Each row is a point on a landscape with many valleys, with its height.
From any point a ball rolls to the lowest of the 2 points nearest to it. It stops when none of these is lower. Distance is the straight distance between rows; heights are no part of it.
q499 (h 14.0): [115 150 133 116  71 124 169 111 173 128 160 142 146 188 102 123 132  77
 118 115  93 120]
q271 (h 4.3): [101 151 151 152  69 145 159 117 141 143 162 149 158 185 107 116 139  72
 125 167 116 141]
q467 (h 56.5): [161 128 126 154 126  84 122 129 135  73  97 132 115 135 191  97  98  97
 159 145 142 105]
q349 (h 76.0): [129 136 123 133 147  51  82 135 120  97 181 150 108 115 159 145  78 169
 149  78 154 121]
q173 (h 41.1): [ 89 101 135 113  87  96 211 131 130 106 144  84  58 147 107 115 155 117
 100 201 121 149]
q520 (h 23.5): [ 82 150 138 105  85 134 191 109 155 149 143 120 142 161  79 162 153  88
  85 128  98 146]
q686 (h 81.2): [156 129 154 128 140 121  62 159 104 111  75 159 117 114 159 143 146 164
 170 133 153 113]
q840 (h 24.0): [133 145 104 140 102 131  94  84 108 135 122 153 190 157 132 115 111 120
 112 123 156 117]
q960 (h 19.9): [142 104 165 147 110 150 131 140 116 143 175 134  92 153 122 128 134  92
 111 150  61 163]
q340 (h 43.6): [130 116 183 122 140  97  97 142 142 145 127 112 142 109 145 151 112 189
 174  77 179 155]
q5 (h 61.0): [149  86  77 158 183 127 132 135 117 101 103 127  90 109 128 130 138  99
 157 177  88 160]
q307 (h 62.2): [162 113 104 136 186  78  97 129 145 105 102 119 126  89 164 139 101 144
 173 107 152 129]
q883 (h 42.9): [132 128 125 118 150 148 168 106 136 163 146 106 118 131  83 148 142 109
  78 143  96 170]
q41 (h 68.2): [176  90  81 154 183 157 117 165 132 134  90 121 146  73 162 162 126 130
 140 116  93 125]
q717 (h 37.9): [138 170 140 109 142 140 148 131 187 141 122  72 167  96 123 130  84 133
 139  43 168 106]
q279 (h 79.0): [168 124 195 140  93  96  54 146 117 118  88 151 130 115 171 153 117 172
 148 107 156 114]
q818 (h 49.5): [160 136 121 112 155 161 161 120 159 185 171 117 165 141 104 141 133 133
  90 100 112 152]
q742 (h 54.1): [155 116 125 171 110 142 135 153 122  92  86 120 118 144 177  96 107  77
 146 158 108 104]
q820 (h 59.4): [ 90  87  98 103 153 123 155  98  72 103 107 145  60 112 125 117 165 121
  95 185 122  99]
q608 (h 85.7): [157 140  78 117 166 104  78 182 127  63 107 177  85 102 132 144 129 177
 216 116 125 120]
q165 (h 84.3): [159 137  94 133 136 132  92 188 130  72  67 159 113 129 147 128 142 156
 226 134 128 124]
q655 (h 23.8): [123 153 146  91 109 149 135 133 165 146 149 124 156 121 127 139 124 122
 103  46 109 109]
q417 (h 19.0): [142 140 101 147 113 132 101 156 114 112 148 124 142 163 161 138  73 135
 146  83 134 124]
q676 (h 55.1): [106 154  73 107 179 109 131 131 120  87  98 122  78 125 128  89 141 131
 163 144 146 113]
q239 (h 63.3): [142 128 203 117  98  63  82  87 140 114 120 173 146 135 143 103 123 162
 161 129 188 114]
q120 (h 66.1): [140 131 199 114 116  64 119  96 158 109 161 177 124 157 154  93 140 124
 155 150 172 120]
q974 (h 74.0): [162 116 137 131 126  76  84 127 135 129 182 149 151 118 154 147  82 190
 132  63 148 139]
q422 (h 38.8): [ 87 147 141  63 162 135 122 136 114 109 123 125  59  96 112 121 170 148
 108  99 116 108]
q922 (h 60.6): [164 156 176  99  93 119 123  95 195 118 114 143 149 162 119  80 141 100
 132 112 125  92]
q111 (h 59.9): [132 126  87 176 132 178 118 146  86 128 116 116 120 151 126 106 118  98
 138 177 102 147]
q696 (h 52.5): [ 85 172  98 101 166 104 146 122 129  77 140 130  55 125 109  52 141 150
 135 154 156  80]
q497 (h 38.1): [156 144 137 111 121 142 110 153 158 157 168 112 177 124 132 129  90 189
 133  37 154 110]
q969 (h 51.6): [128 105 117 164 103 155 161 162 117  91  80 122  89 134 167  72 154 107
 124 205 100 103]
q498 (h 31.4): [ 91 122 153 140  67 119 205 112 146 133 162 102 110 148  91 151 134  68
  99 165  83 163]
q263 (h 65.2): [160 112  90 116 209 116 118 139 144 134 120 113 126  80 155 135 124 152
 131  97 120 128]
q882 (h 16.2): [103 131 122 148 103 117  90 101  82 133 143 188 172 137 151 152 128 117
 108 139 151 115]
q17 (h 52.1): [141 163 155  97 169 116  78 118 151 126 119 117 136  93 122 107 128 165
 137  75 161 114]
q628 (h 25.1): [139 131 124 152 108 160 135 149 128 135 125 103 150 148 153 143  86  87
 144  95 129 132]
q477 (h 35.9): [133 114 132  96 131 150 152 139 120 133 114  85  74 143  89 120 162 129
  96 139  84 158]
q488 (h 87.2): [146 128  76 116 173 112  97 178 122  83 106 148  86  93 151 143 133 150
 165  98  92 119]
q480 (h 20.0): [129 129 147 131 116 141 114 157  94 119 162 154  84 178 143 110 152 121
 131 148 100 149]
q346 (h 49.0): [ 93 195 129  91 169 116  98 107 125  96 141 137  86  97  89  77 136 152
 123 111 160  78]
q336 (h 60.0): [114 158 122 114 131 132 145 128 135 116 112  99 110 152 132  99 134 103
 125 122 125 133]
q874 (h 42.8): [125 145 120 134 138 106 123 135 153 126 125  90 173  93 154 141  74 149
 155  60 178 122]
q292 (h 46.5): [110 117  70 126 123 176 150 136  99 138 117  93 132 127 125 135 122 120
  76 100  89 123]
q496 (h 59.7): [157 126 182 114  95  87  70  86 149 132 118 160 178 133 122 118 115 172
 139  86 159 115]
q593 (h 59.1): [155 108 135 163 149  89 117 117 136 106 108 114 140 121 176 135  96  92
 165 135 148 145]
q478 (h 54.7): [138 129 173 113  87  97  89  84 156 131 128 177 189 135 133 136 144 108
 121 107 133  96]
q101 (h 5.7): [ 88 129 131 165  80 134 123 106  97 136 158 180 168 135 139 147 127  70
  99 153 101 113]
q246 (h 46.3): [121 152  97 132 142 171 123 162 112 174 149 109 177 141 141 148 114 170
 130  82 160 143]
q119 (h 12.5): [126 152 120 125 120 127  85 161  90 112 146 158 111 161 160 129 122 140
 140 110 124 122]
q587 (h 47.0): [154 102 133 154 110 102 108 124 137 134  94 106 188  95 156 142  61 200
 140  71 174 118]
q913 (h 47.9): [134 150 182 123 136  84  67 136 147 103 118 115 128  81 130 122 103 185
 167  70 174 109]
q185 (h 55.5): [121 100 126 140 154  86  91  86  90 139 106 158 166  95 153 161 105 171
 124 121 196 120]
q135 (h 37.2): [126 132 108 144 105 195 188 139 121 166 113  54 121 137  46 147 105 112
  82 178  86 167]
q887 (h 17.4): [ 74 124 125 144 100 152 146  96 106 164 167 162 156 112  95 163 137  79
  82 156  88 144]
q366 (h 64.9): [111 131 103 151 178 175 144 153 110 150 116 107  91 131  79 139 155 117
 170 199 110 188]
q332 (h 63.2): [135  84 101 148 204 111 106 119 102 117 104 167 111  91 144 170 146 116
 190 177 146 146]
q637 (h 20.4): [128 128 169 152  62 169 202 149 156 133 131 101  95 173  99  71 149 110
 106 224 109 141]
q759 (h 29.2): [106 116 126 152 121 161 172 110 141 194 178 131 178  89 108 178 130  88
  69 128  86 149]
q391 (h 69.0): [110 150 173 127 157 140 148  74 123 169 136 153 124 140  78 134 159  92
 121 203 158 160]
q962 (h 46.7): [113  84 107 138  59 135 178 132  98 117 122  66  91 130  82 104 151 132
  81 239 118 130]
q683 (h 64.4): [141 150 188  92 115  94 131  84 189 128 145 173 132 165 121  79 170 107
 134 155 151 107]
q324 (h 64.8): [ 82  86  70 114 153 110 175 130 108 100 105  94  72  96 119 150 143 115
 120 144 102 142]
q201 (h 56.8): [167 122 127 192 122 154  90 149  94 115 104 134 139 145 162 114 101  98
 162 177 118 127]
q434 (h 71.5): [125 121 124 121 111  70 112  99 157 153 191 148 192 126 122 148  91 193
 132  67 164 139]
q457 (h 32.1): [ 94 156 150  89 120 126 118 133 125 113 137 133 108 109 137 135 149 121
  99  73 111 102]
q650 (h 82.8): [131 156 130 117 148 124  91 164 123  79  70 149  94 116 156 102 159 146
 180 144 150  91]
q220 (h 44.2): [ 84 166 120  89 196 128 101 147 128  90 126 122  63  57  89 114 152 160
 142  89 136  87]
q767 (h 51.0): [151 133 118 148 130 176 141 138 137 198 175 119 200 147 123 151 107 143
 119  98 136 150]
q994 (h 62.3): [104  72  73 105 144 120 159 131  97  80  74 117  56  93 114 122 174 132
 131 181  96 116]
q531 (h 42.4): [143 143 103 124 147 151  97 176 125 150 132 103 167 111 146 136  96 213
 158  61 166 114]
q549 (h 38.9): [111 136 172 115 126 110 104 127 130 145 140 136 150 129 147 154 128 134
 149  96 165 146]
q849 (h 48.7): [138 113 146 145  91 129 103  87 152 162 145 168 218 131 119 158 124 101
 115 110 119 122]
q644 (h 64.0): [119 101  78 142 169 116 157 121 114 124 135 107  90 122 129 137 121  98
 114 150  95 161]
q659 (h 30.4): [156 156 120 121  78 117  81  97 134 110 127 163 179 177 133  73 105 139
 124 112 148  85]
q778 (h 65.1): [ 98 139 149  96 173 137 139  96 110 158 140 150 105 136 113 142 164 119
 117 148 159 144]
q629 (h 57.7): [153 119  79 114 195 123 119 127 131  93  78 131  90 121 121 101 153 125
 186 162 124 136]
q432 (h 73.9): [179  97 152 158 117 146 114 163 121 172 111 122 198  83 180 180 100 169
 119  83 146 111]
q191 (h 62.6): [ 84 152 109 106 105 135 142 147 107  90 114 121  83 141 136  76 147 133
 104 134 114  91]
q204 (h 76.8): [180 108 174 146 122 130  77 162 131 136  79 120 153 101 171 169 104 170
 154  82 144 124]
q797 (h 30.8): [149 145 134 147 110 183 176 133 133 149 130  83 110 186  70 109 114  96
 117 176  91 164]
q626 (h 65.0): [110 141 133  97 132  83 127  81 163 152 180 170 164 145 106 151 139 120
 113  91 139 129]
q639 (h 70.9): [186 102 112 153 159 183 118 169 120 167 106 109 175  93 165 156 103 141
 125 100 121 112]
q789 (h 28.8): [119 100 157 132 102 173 140 148  96 149 152 102  75 132  84 131 164 117
 102 180  62 172]
q194 (h 44.0): [ 75  77 109 124  98 119 196 132  86 113 127  87  58 118  93 129 171 128
 107 233 135 133]
q428 (h 42.1): [ 96 141  77 134 124 175 184 144 109 143 111  68 116 151  91 143 123 110
  92 144 108 156]
q988 (h 56.6): [138 172 158  93 135 120 107 107 153 116 108 121 133 136 123  86 134 121
 128 108 150 113]
q687 (h 60.9): [ 91 140 136  77 138 115 150  82 137 147 159 161 123 142  96 140 162 116
  90 115 124 126]
q216 (h 37.3): [107 113 153 128 103 111 199 143 144 114 139  78  67 146 122 130 138  86
 124 149  98 162]
q794 (h 25.3): [138 158 152 143 107 162 174 144 149 133 136 109  96 204 101  71 139 110
 130 197 121 154]
q35 (h 59.8): [134  95 116 148 185 103  93  95  92 130 111 162 129  98 160 155 122 119
 132 150 163 127]
q85 (h 13.7): [113 135 169 132  60 147 182 121 162 128 138 147 127 171 118  81 165  92
  96 186 104 114]
q604 (h 32.0): [173 138 137 104 135 170 149 155 177 163 142  87 147 118 134 130  88 131
 123  42 131 104]
q674 (h 51.2): [137  98 134 143 123  75 103  74 130 141 100 141 193  92 140 136  81 202
 114  87 189 125]
q500 (h 51.1): [ 94 120  89 105  92 138 142 106 108 129 141 139 134 132 118 132 139 114
  52  98  81 106]
q980 (h 55.7): [ 88 108 115 101 113 127 155  86  92 122 124 139  99 123 113 120 164 104
  61 156 101 112]
q578 (h 40.2): [144 107 133 150 115 152 139 104 156 188 158 149 219  97 132 178 123  93
  84  99  95 123]
q984 (h 62.4): [110 131  76 168 167 172 115 162  93 134 112 127 124 145 115 139 134 118
 188 181 126 169]
q123 (h 49.4): [115  81  93 146  87 159 160 155  88 101 109 102  76 131 123  82 157 129
 100 209  86 119]
q734 (h 68.3): [143 140 132 109 133  93 131 115 170 153 207 138 157 154 125 151 107 142
 128  68 135 155]
q359 (h 31.9): [123 131 162 158 123 156 118 136 118 155 129 118 160 132 140 154 125  93
 138 132 138 156]

Where does a ball stop that starts at each point below?
q324 | q271
q17 | q119
q120 | q101
q644 | q655
q608 | q742
q123 | q271
q639 | q742
